Each row is a point on a tangle of strands that fork and nearly touch. The rows are in no order.
Points whose rows are less than 118 apart are linked; no others are. Some points are linked to none.
vavi: [-47 -43  49   7  13   6  -5 -26 -34  35 -38  48 -26  16  24 -51 -18 -11
  -5  -3  29  33 -36]
kav: [  4  28 -24  -9  37 -29 -29 -55 -16  52 -81  31   7 -20  20  11  54   3
   9  39  15 -39 -51]
tez: [ -2  -9  39  12  25  -4   8 -28  16 -29  16 -16 -15  36  17  27   2 -16
  -5  10 -69 -27  15]
tosu: [-15 -43  16  16  -4 -20  -6 -49  21   4 -56  16  -5  47  34   7 -18 -44
  -8 -15 -26  22 -49]
zaze: [ 16  -1 -37  -3  27  28 -45  12  20  -3 -47 -12 -25  26   6  39 -12   6
  51  29 -35 -23 -24]
pup: [ 29   5 -21  -5   6  15  -7  92 -30  14  16 -10  -6   4 -33  39   5  -4
  18  37 -37  -7  33]
nifu: [-37  -3  13  36  26  22 -49 -71 -42 -35 -61  57  30  -3  10 -28  46  54
   5  10 -18  -2 -32]
neb: [ -5  -8 -11   8  71 -30  -8 -13  17  -8 -17  -6 -22 -29   5  -2 -16   6
  30   2 -30  21  47]
Ref: [-32  22  23 -41  12   1 -44   1  15  -1   6  13 -19  -8 -24 -40   1 -12
 -10  15   8   6 -31]
sak: [  6  -4  -2  13  62 -11  -1  57  18  18   3 -40 -16 -65   5  -7  -8  12
  30  13 -17   8  71]
ginup: [  1 -23   0   1 -19  22  18  -5 -11 -51   8   1 -56  82  23 -48 -32 -42
 -25 -19  21  -1 -13]
rina: [ -7   3   7 -38 -33 -12   8 -12 -14 -31  24  32  27  49   2  12 -14 -28
 -51 -23  25  19 -40]
kati: [  6  20   1  34  12   5   9  85  -9  31  44 -41  -8 -63 -35 -25 -11  25
  17   4  18  15  58]
fator: [ 15  23 -38 -18 -18  10 -33  39  29 -13 -26 -26  27 -78 -38   1  56  34
  -5  17 -37 -17  16]
tege: [-40  12 -23 -33   8   3  10   8  -1 -15  14  11  24 -37 -28  25  25  72
 -42 -56 -13   9   9]
pena: [ 20   6   2  23  69 -13   5 -39  17  -8 -61  15 -22 -31  60  -1 -19   4
  68 -11 -37  10  35]
zedil: [-20   2  21  19  30   6 -13 -49 -19 -50 -25  55   6   9  14   0  10  24
   0 -11 -61  13  -5]
Lepes: [ 33 -10 -18  13  -7   9  25  63 -56  -1  40   1 -20  45  -5  33 -14 -30
  26  42 -13 -12  49]
luneg: [-15  -7  -1 -34 -50 -24  20  -7 -32  -5   5  52 -43  46  13  -5   1 -49
 -15  13 -22   9  25]
Ganez: [ -6   2  36  26  24 -27 -45 -94  35 -33 -36  -4  45  10  19 -16  27 -17
 -23  -2 -17   0 -51]
kos: [-12  32 -37 -37   5  20 -28  11  13 -32 -18   2  43 -56 -21  11  54  63
 -33 -25  -8 -15 -17]
fudu: [ -8 -42  -1   4 -25  12  10   5  77   8  -4 -67  -8   3  16  27 -18  -9
  17  14 -27 -19   0]
dap: [ 20  -3  18  54  26  11  26  60   3  46  54 -53  50 -25 -24  12  15  -7
  13  32  30 -38 -10]
ged: [ -9  18 -19 -38 -35   6 -10  16  37   8  -8  -2  33  23  10  52  14  39
 -62  -1 -11 -26 -52]
Torof: [ 28  37  38  -8  24 -13  51  21 -15  18  34  35 -29 -28  41  -3 -40 -11
  14   2  -8   1  54]
faka: [ 21   1   6 -11 -35  29  44  14 -31 -55  95 -22   8  20  -2 -39  12  -3
 -24 -18  65 -24  49]
zok: [  0  21  -3 -46 -56   7  14  30 -17 -23  85 -35   6  18 -34 -14  30 -11
 -53 -21  47 -21  33]
sof: [ -9   1   6  77  -2  18  35  73 -20  49  63 -23  25 -43 -25 -18   3   6
  44  22  43  -6  18]
kar: [ -2 -20   4  57 -13 -30  65  11 -17  29  49 -17  -1 -34   6 -18 -31 -22
  46   8  21  28  89]
bebiz: [ 10 -16 -29 -19 -27 -10  30 -18 -28 -46  19  23 -17  55  -3 -31 -24 -35
 -35 -30  52  20  -3]
kud: [ 38 -19  18  73 -16  20  16  11  -7 -10  19 -22   7  18  -1   2 -47 -51
  81  12 -17  24  26]
sim: [-26  38  -7  -7  24 -42 -23 -28 -23  33 -19  63 -15 -39  -7  -1  15  32
   2   8 -18  21  18]
Mazu: [-33 -14  -1 -23  -6  22  33  -3  29 -38  33  -9  17 -34  -7   1 -20  44
 -25 -53   4  10   3]
seb: [ 24  -7  11  29   2 -11  22   0  32  29  52 -61  48  -5 -24  39  -6 -16
  -3  16  22 -18 -11]
nodo: [-37 -43  11  -9  36 -24 -13 -51 -56  28 -58  65  47 -25  12  -2  38  39
 -25   4  20  20 -30]
ravod: [ -3 -18   4  -9 -12 -18  23 -25  60  32   2 -46 -33  20   4  14 -34 -39
   0  -8  10 -13 -17]
niva: [ 21  -4 -48  -7  35   5 -27 -17  34 -26 -70 -20   6 -30  20  13  17  -4
  33  31 -20 -23 -12]
baruv: [ 26  41 -12 -28  51 -11   1  32 -15   7  38 -31  29  -2 -45  32   4  19
 -43 -43  40  -3 -21]
kog: [ -3   8  -1  16 -34  -8   1   9   1  25 -12  -5 -61  12  14  -9 -53 -28
 104  -2 -19  31  61]
bis: [-33 -23  37 -12  36  -2 -15 -35 -20  43 -53  56  -1 -21  34 -29  11  22
  -4  15  14   5 -39]
zubuz: [-10 -13 -27  15 -20 -38  33   6 -10  20  16 -10 -64  -9  -1 -29 -43 -28
  43  -9  23  41  89]
vum: [ 28   3  24   1  11  26  22  14  18 -30  33  -1  51 -39   2  25   7  18
   0  14 -33 -19  19]
Vapir: [-26 -58  58  -3   1  16 -37 -57 -66  24 -44  29  79 -11  18   1  50  55
 -34  17  42   7 -41]
Viri: [ 23  30 -35 -23 -25   2   5  25  19  43 -26   9   3 -16 -22  50  20  41
 -26 -12 -18 -23 -44]
susas: [ -4  -2  -5  14 -36  35 -39 -12  27 -13 -45  14 -27  35  10  16 -14  -2
  62  13 -60  -4 -34]
fibo: [ 17 -11  -5   6 -65   9  43  40  21  12  53 -42  48  15 -15  42  -5  -2
 -32   9  17 -20  -9]
nirun: [ 13   8 -12   6 -62  18  10  69   2  25  41 -34  36 -26 -55  27  21  24
 -16   5  -6 -10   4]
Melok: [ 48 -15  20  22  -3  12  46  20  -1  -7  17 -19 -40  20  35 -23 -56 -64
  52   5  18  10  32]
kene: [-54 -47 -25 -31  26 -19   4   8   1  30 -47  23 -32  31  17  29  12  17
 -41  -6 -26  -7 -24]
kizod: [ 39  41 -47 -30  18 -18 -19   2  15  47 -71   5  10 -50  -4  17  45  12
 -12   5   9 -23 -49]
Pazo: [ -4   8 -32   2  22  -8 -32 -61  17  -6 -92   6   9 -16  39  -3  41  -8
  25  36  -5 -37 -46]
numot: [-36  14 -10 -41  18   3 -40  -5   2 -19  -8   5  50  34   6  46  35  53
 -75 -11  -3 -23 -58]
nanil: [ 19  36 -20 -19  10   9 -30  81 -14   9   1   3 -11 -42 -39   6  19  31
  -1  14 -35   4  25]
gakos: [  0  37  -6 -47  -8 -12  12  -4 -15  -7  49  11  41  -4 -20  27  -4   6
 -41 -53  50  15 -27]
Kitap: [ 32  16  37  11  51 -10  37 -17   0   0 -19  43 -28 -20  62 -11 -54 -14
  31 -23 -19  23  14]
lare: [ -6   1  10  16 -49  15 -13 -11   9  -5 -23   7 -40  30  11   9 -26 -31
  86   3 -68  11  24]
vila: [-40 -33 -22   9 -15  -4   5 -50  39 -43   2 -17  21  16 -12  22 -23  29
 -30 -47  -2  22 -27]
foz: [ 10  25 -16  11 -33  16   9  58 -13  36  45 -27 -57 -11 -37 -23 -13   0
  27  15  24  -7  51]
nanob: [-11 -30 -10   9  -4   0 -17 -30  72 -40  -4 -58  31  14  -1  21 -16  10
 -23  -3 -13  -1 -25]
Bosob: [ 40  21  22  60   6  10   8 -31  -6 -33  24   0   6   5 -20 -14 -51 -21
  37 -20  -7  38   6]
fir: [-19 -20  -8 -15  -8 -37 -12 -44  48  37 -30  -4   0  33   8  25 -13 -26
 -27  -2  15   2 -66]
Zurak: [-35   7 -12 -34  14 -26 -33  19 -18  23  -3  16 -57   9 -39 -51 -16 -30
 -12   7  42  37 -10]
rav: [ 30  32  -7 -22 -21  23 -11  12  35 -11 -14  13  26 -81   3   5  25  19
  21  29 -35 -23   8]
Revab: [-39 -36  15   2  12  11  -2 -10  -9 -12 -26  11 -63  54  17 -62 -41 -34
  -6 -24  24  23 -31]
Zan: [ 63 -14 -17  12 -34  16  46  -8 -24 -25  63  -8 -35  37  20 -59  15 -25
   6  11  69 -27  67]
mut: [-39 -17  10  10  -4   9 -55 -44  -2 -26 -36  14  57  59  19  18  30  42
 -49  11   5  -1 -79]
vufip: [  0  39   5 -35  36  -5 -34   8  25   5  15 -30   2 -17 -39  -4  12  10
 -30  -7  16 -13 -29]
zov: [-38 -21  61   5 -12   8 -69 -55 -47  -6 -22  34  68  43  -1  -1  45  20
 -41  12  13  11 -64]
zabe: [ 55  -4  -7  18 -18   7  34  -8 -30 -20  21   8 -72  45  38 -61 -24 -54
  30  -2  41  -3  65]
vara: [-13 -29  25  38  36 -15 -22 -56 -11 -23 -60  25   0  35  29   3  10 -34
  13 -18 -74  23  -9]
Fuf: [ 19  13  51  -6   3   7  54  18  -7 -21  66  17  14 -37  23  -4 -16 -13
  -7   2 -17  -5  50]
nemi: [ 11  28 -35 -28 -30 -13  -3  34 -22  26  32 -10 -70  21 -45 -41  -8 -27
  -8   3  51  -1  25]
Tuzo: [ 10  29  -7 -20 -86  12  27  67 -14  17  67 -40   4 -24 -61 -13  31  15
 -32 -31  38 -10  26]

Follow the links from the first point to the second, and from the first to the third. Name the last point that the two ways share.
zok; vum; vavi -> kati
faka; bis; pup -> kati
pup; ravod; vufip -> fator

A fork is a point with three links. Follow the links from the first point to the second and name the forks in between, in order.
sof; mut -> kati
pena; nanil -> fator
fir; Zurak -> fator > kati
Melok; nanil -> kati > fator
